A landscape with many valleys, sampled at points; each row gives a point and its height.
A ball rolls from a point to the lowest of its 2 nearest points, and stops where none of them is lower. Distance is the straight distance between rows; heights are no part of it.
zalo: [140,  84,  96, 158, 114, 146, 127, 157, 111, 138, 147,  92, 146, 162, 133,
 112, 141, 146, 108, 195, 151, 153, 104]  height 134
kizu: [ 81,  92,  92, 107, 119, 140, 125, 157, 141, 129, 120, 137, 149, 115, 124,
 111, 148, 167, 124,  71,  91, 132, 113]  height 560
muvag: [135, 131, 111, 108, 161, 114, 136, 151,  84, 117, 139,  85, 121, 128, 128,
 126, 184, 108, 134, 119, 109, 107, 124]  height 809
bizaf: [135, 138, 134, 109, 117, 132, 102, 116, 147, 157,  99, 135,  95,  82,  91,
 123,  84, 120, 155, 115, 142, 149, 120]  height 329
tuf: [161, 159, 123, 151, 111, 109, 140, 139, 123, 147, 134, 143, 122, 181, 132,
 147, 112, 128, 152, 174, 149, 130, 100]  height 733
vuko: [141, 125,  96, 161, 162, 107, 174, 157, 113, 104, 142, 117, 116, 159, 120,
 115, 189, 142, 143, 124,  99,  99,  96]  height 798
Kapan: [115, 142,  81,  78, 133, 105, 125, 154, 112, 124, 126, 103, 135, 117, 123,
 130, 129, 128, 129, 119, 148, 106, 147]  height 689
Vasim: [144, 132, 148, 136, 129, 143, 143, 106, 132, 141, 139, 151, 105,  86, 117,
 127,  80, 109, 163, 107,  99, 153, 129]  height 537
Gubeb: [117, 154, 136, 156, 150, 120, 145, 132, 149, 155, 104, 142, 131, 176, 139,
 143, 157, 158, 117, 134,  98,  98, 124]  height 168
zal: [126, 141, 127,  84,  98, 125, 114, 104, 137, 108, 121, 136,  93, 104, 150,
 134,  75, 111, 128, 143, 165, 124, 157]  height 325
vimer: [109, 122, 159, 143, 155, 136, 146, 127, 200, 141,  84, 166, 137, 139, 125,
 120, 139, 169, 107, 116, 105, 119, 125]  height 676
nes: [119,  91, 104,  94, 156, 133, 106, 115, 112, 166, 123,  86, 123,  79,  86,
 117, 143, 113, 146,  91, 128, 152, 112]  height 583
norot: [ 82, 124, 139, 110, 108, 150, 135, 120, 140, 149, 127, 128, 112, 103, 144,
  95, 112, 130, 121, 122,  94, 139, 137]  height 338
Nuzed: [136, 150, 151, 155, 119, 125, 121, 139, 101,  99, 152, 112, 124, 131,  94,
 151, 132,  88, 150, 101, 135, 128, 134]  height 759
sezab: [144, 128, 127,  60, 126, 131,  93,  98, 107, 101, 116, 103,  95,  96, 114,
 169, 120, 129, 106, 136, 173, 116, 169]  height 382
fas: [177, 171, 142, 129, 108, 118, 127, 118, 120, 136, 131, 143,  98, 143, 119,
 157, 118, 114, 126, 168, 149, 132, 115]  height 751
giken: [158, 121,  89, 128, 162,  97, 158, 151,  87, 128, 156, 105, 133, 146, 126,
 122, 179, 126, 143, 143, 115, 103, 103]  height 802
Firi: [192, 111, 158, 147,  98, 140, 100,  89, 111,  62, 131, 134, 150, 113, 134,
 134, 130, 113, 110, 168, 150, 152, 121]  height 562
gotu: [127, 152, 146, 159, 131, 130, 144, 132, 135, 145, 143, 143, 133, 116, 142,
 132,  84, 110, 154, 106,  98, 129, 138]  height 632
noge: [117,  95, 113,  93, 130, 145, 118,  98, 141, 135, 153, 149, 151,  90, 176,
 149,  82, 134, 142, 114, 136, 155, 141]  height 478
Pebar: [104,  92,  92,  86, 126, 134, 111, 109, 138, 129, 127, 138, 157, 111, 191,
 148,  83, 163, 119, 117, 130, 126, 161]  height 527
luvi: [183, 114, 125, 168, 101, 111, 107, 148, 106, 131, 143, 115, 131, 142, 111,
 146, 103, 106, 147, 172, 164, 148,  83]  height 269
guva: [125, 122, 147,  94, 129, 139,  96, 127, 109, 144, 118,  97,  94,  83,  77,
 146, 131, 113, 123,  96, 137, 146, 138]  height 515
bodid: [121, 153,  93,  97, 138,  94, 126, 151, 141, 140,  98, 114, 119, 130, 106,
  97, 120, 145, 152, 115, 146, 106, 131]  height 678
soka: [129, 123, 125, 135, 164, 119, 156, 150, 161, 117, 120, 170, 129, 160,  92,
 135, 184, 163,  94, 134, 123, 102, 114]  height 644
bab: [126, 123,  98,  62, 129, 114, 109, 112, 117, 133,  99, 104, 115, 109, 122,
 159,  92, 132, 122, 135, 162, 109, 175]  height 304
Fen: [ 99, 110, 115, 127, 128, 134, 142, 132, 138, 101, 130, 130, 154, 153, 123,
 119, 185, 162,  73, 130, 112, 102, 130]  height 611
tar: [146, 137, 157, 176, 110, 133, 126, 113, 112,  90, 149, 117, 157, 130, 128,
 125, 122, 100, 137, 162, 151, 143, 133]  height 364
favi: [169, 147, 147, 125,  89, 128, 106, 101, 119,  74, 142, 142, 130, 103, 140,
 137, 106, 108, 114, 158, 177, 142, 127]  height 505
tifa: [ 89, 122,  98, 117, 123, 131, 128, 156, 157, 107, 126, 136, 148, 129, 113,
  96, 146, 163, 111, 100, 120, 104, 130]  height 579
teg: [158, 127, 127, 178, 114, 126, 113, 131,  95, 100, 156, 114, 154, 134, 102,
 136, 124,  92, 152, 161, 167, 152,  96]  height 314
bima: [ 90, 108, 130, 128, 132, 154, 120, 117, 119, 165, 136, 121, 135, 113, 103,
 128, 128, 133, 148,  88,  85, 146, 110]  height 504
Zanab: [133, 165, 127, 135, 120, 107, 133, 157, 113, 105, 144, 111, 117, 135, 100,
 131, 143,  95, 167,  88, 131,  99, 117]  height 781
sog: [165, 143, 163, 198, 117, 135, 138, 112, 121, 115, 141, 139, 119, 146, 142,
 133, 107,  81, 148, 174, 145, 139, 112]  height 433
Kage: [171, 125, 184, 177, 123, 126, 125, 101, 120,  92, 133, 159,  73, 139, 136,
 122, 124,  62, 121, 144, 115, 132, 139]  height 654
Zes: [150, 109, 108, 147, 102, 137, 113, 140, 106, 126, 153, 103, 157, 136, 136,
 126, 115, 121, 121, 199, 172, 153, 108]  height 170
kis: [126, 126, 151, 143, 135, 132, 129, 108, 146, 184, 113, 127, 104,  95,  98,
 120,  80, 119, 172, 112, 116, 147, 119]  height 441
tonob: [136, 140, 111, 159, 140, 125, 151, 137, 135, 150, 132, 120, 107, 193, 119,
 132, 172, 159, 115, 150, 110, 114, 118]  height 73
basun: [ 74, 102, 121, 105, 131, 145, 131, 128, 183, 140,  93, 135, 119, 126, 103,
  87, 121, 173, 112, 122, 125, 125, 124]  height 624
tep: [132, 111, 123,  90, 139, 151, 116, 120, 111, 141, 133, 108, 126,  73,  84,
 144, 128, 130, 136,  92, 114, 163, 124]  height 561
visav: [132, 166, 125, 165, 129, 106, 144, 139, 124, 153, 138, 129, 143, 145, 132,
 137, 113, 123, 143, 121, 121, 115, 140]  height 687
gevi: [ 88, 134, 138, 135, 117, 146, 143, 140, 138, 137, 140, 118, 141, 135, 131,
 118, 134, 132, 124, 107, 101, 131, 144]  height 406
Zed: [ 93, 102, 103, 131, 107, 132, 125, 138, 148, 111, 132, 151, 184, 124, 173,
 110, 121, 160, 114,  95, 128, 120, 143]  height 596
satar: [147, 143, 177, 153, 118, 158, 133, 115, 113,  96, 155, 116, 141, 104, 112,
 156, 123,  93, 134, 109, 125, 152, 135]  height 704
vigaz: [119, 113,  96, 147, 138, 132, 148, 147, 114, 108, 148, 108, 167, 163, 121,
 114, 193, 140, 104, 132, 122, 113, 114]  height 601
muv: [113, 136, 116, 114, 147, 133, 139, 140, 145, 136, 104, 142, 123, 170, 123,
 123, 174, 172,  72, 141, 119, 102, 124]  height 628
lib: [172, 132, 181, 155, 106, 152, 122,  88, 120,  73, 134, 125, 128, 104, 133,
 133, 129,  95, 111, 135, 125, 150, 134]  height 622
vovof: [120, 116, 118, 115, 144, 134, 114, 137, 122, 164, 132, 127, 160, 103, 145,
 161, 145, 161, 117,  93,  99, 129, 140]  height 741
zub: [106, 137, 181, 111, 107, 115, 100, 118, 141, 134, 105, 147,  82, 122, 137,
 100, 100,  85, 147, 132, 130, 128, 119]  height 608
Patu: [ 97, 110, 135, 162, 112, 127, 135, 136, 149, 119, 125, 155, 179, 140, 168,
 121, 129, 151, 114, 108,  91, 126, 125]  height 627
Bule: [129, 110,  85,  77, 162, 108, 122, 132,  98, 109, 139, 102, 152, 132, 151,
 155, 141, 126, 120, 125, 163, 109, 149]  height 701
vir: [107, 126, 150, 159, 153, 136, 164, 141, 183, 100, 106, 175, 127, 182, 102,
 151, 167, 155,  97, 129, 119, 108, 118]  height 666
zas: [116, 159, 162, 131, 112, 132, 112, 123, 127, 130, 118, 128,  99, 144, 140,
 125, 127, 100, 137, 156, 133, 131, 125]  height 664
tuk: [153, 134, 144,  73, 113, 131,  89, 109, 110, 121, 107, 108,  94,  76,  84,
 153, 141, 130, 108, 119, 157, 142, 155]  height 453
fivep: [135, 156, 166, 162, 144, 111, 157, 109, 138, 146, 115, 144,  95, 161, 156,
 129, 110, 110, 144, 150, 110, 120, 142]  height 348
Gedab: [131, 122, 106, 145, 116, 151, 138, 140, 122, 134, 140, 115, 131, 189, 126,
 117, 158, 154, 111, 179, 134, 133, 113]  height 114
Lol: [126, 128, 166,  93,  99, 122,  94, 101, 143, 131,  98, 143,  77,  82, 121,
 112,  82,  96, 139, 121, 149, 128, 121]  height 498
Vub: [123, 154, 143, 180, 156, 118, 146, 123, 152, 160, 118, 135, 120, 159, 165,
 164, 121, 141, 145, 139,  99, 121, 140]  height 301
moki: [119, 148, 116, 147, 139, 114, 152, 168, 114, 103, 135, 105, 120, 165, 107,
 116, 171, 114, 155,  99, 112, 104, 110]  height 792
vanin: [134, 142, 113, 163, 121, 112, 130, 139, 121, 143, 152, 133, 175, 145, 154,
 139, 144, 145, 122, 124, 127, 118, 128]  height 711
nidov: [104, 139, 137, 125, 144, 132, 152, 131, 171, 142,  93, 143, 123, 152, 108,
  91, 123, 165, 130, 121, 118, 117, 134]  height 645
fuza: [135, 146, 167, 131, 160, 114, 155, 112, 144, 162, 107, 160, 100, 131, 160,
 103,  86, 103, 145, 142,  99, 142, 143]  height 208
Buno: [103, 123, 143, 113, 129, 148, 127, 144, 112, 139, 152, 103, 149, 114, 118,
 138, 143, 118, 135,  80, 101, 146, 136]  height 457
vadi: [142, 140, 140, 115, 109, 128, 124,  96, 111, 107, 150, 134, 119, 114, 162,
 126, 100, 105, 111, 161, 160, 126, 156]  height 424
Pafib: [ 97, 121, 138, 155, 115, 153, 154, 135, 181, 121, 109, 167, 147, 134, 144,
 103, 128, 165, 115, 112,  94, 118, 118]  height 661
sep: [179, 146, 154, 164, 124, 124, 128, 105, 113, 124, 135, 161, 114, 141, 167,
 114, 102,  81, 118, 186, 136, 138, 127]  height 501
teki: [166, 133, 107,  78, 168, 120, 123, 129,  85, 117, 153,  92, 152, 115, 130,
 151, 165, 126, 106, 130, 154, 126, 138]  height 712
bupek: [103, 116, 139,  96, 116, 155, 131, 106, 124, 142, 152, 130, 144,  90, 166,
 123, 109, 129, 116, 122, 110, 158, 153]  height 417
per: [ 95, 107, 103, 128, 135, 141, 131, 143, 145, 157,  99, 129, 141, 120,  88,
 104, 132, 156, 149,  87,  89, 129, 103]  height 539
Tuneg: [ 84,  82,  70,  96, 132, 144, 118, 131, 155, 141,  97, 119, 123, 114, 110,
  96, 125, 173, 122, 108, 132, 129, 124]  height 606
zizu: [101, 104,  75,  97, 119, 117, 110, 146, 144, 118, 120, 138, 169, 109, 164,
 145, 107, 168, 132, 101, 134, 119, 139]  height 567
vid: [105, 108, 114,  75, 154, 125, 143, 153,  93,  98, 144,  90, 141, 120, 134,
 116, 181, 123, 122,  98, 123, 112, 135]  height 816
Paf: [153, 147, 192, 136, 106, 121, 122, 103, 129, 107, 132, 151,  83, 128, 136,
 124, 118,  87, 119, 142, 138, 124, 124]  height 730
Fevu: [123, 107, 112,  77, 113, 133, 103,  92, 131, 130,  99, 126,  91,  80, 125,
 150,  72, 126, 137, 134, 164, 125, 154]  height 159
tig: [149, 163, 119, 180, 144, 101, 144, 133, 127, 146, 149, 127, 106, 177, 128,
 156, 126, 123, 153, 135, 137, 119, 120]  height 714
Nedu: [ 94,  79,  77,  88, 143, 137, 117, 130, 130, 162, 111, 108, 127, 100,  95,
 100, 142, 139, 143,  94, 126, 136, 102]  height 595
Golis: [105, 154, 130, 128, 132, 112, 141, 144, 154, 159,  92, 127, 111, 142, 121,
 103, 100, 140, 161, 123, 126, 119, 130]  height 663
Remut: [109, 127,  87, 129, 132, 126, 141, 157, 131,  97, 142, 111, 172, 141, 125,
 105, 157, 145, 122, 120, 149, 112, 127]  height 594
rela: [169, 106, 141, 159,  74, 121,  98, 124, 110, 127, 145, 127, 133, 137, 127,
 134, 105, 119, 128, 206, 170, 156,  91]  height 221
fidod: [127, 146, 125, 144, 124, 119, 118, 129, 112, 156, 130, 153, 159, 121, 166,
 147, 133, 157, 104, 106, 102, 114, 141]  height 740
Varup: [147, 126, 118, 100, 161, 119, 122, 137, 100, 144, 150, 123, 157, 113, 133,
 158, 160, 136, 106, 104, 125, 130, 142]  height 721
zago: [164, 145, 174, 154, 143, 114, 131, 121, 120, 124, 121, 165,  82, 155, 161,
  95, 106,  67, 117, 154, 108, 143, 145]  height 573

Call two points neighbours if one is among the 2 nearest of the other. Go from one point of each pair to the other, from neighbour to neighbour, staying as low as possible. Name the highest point that can't be avoided.
tonob, fuza -> fivep
bizaf, tonob -> Paf
Fevu, norot -> vimer
norot, tonob -> vovof

For each start below, name the point where the ball stops.
Paf -> tonob
moki -> Fevu
basun -> Fevu
Patu -> norot
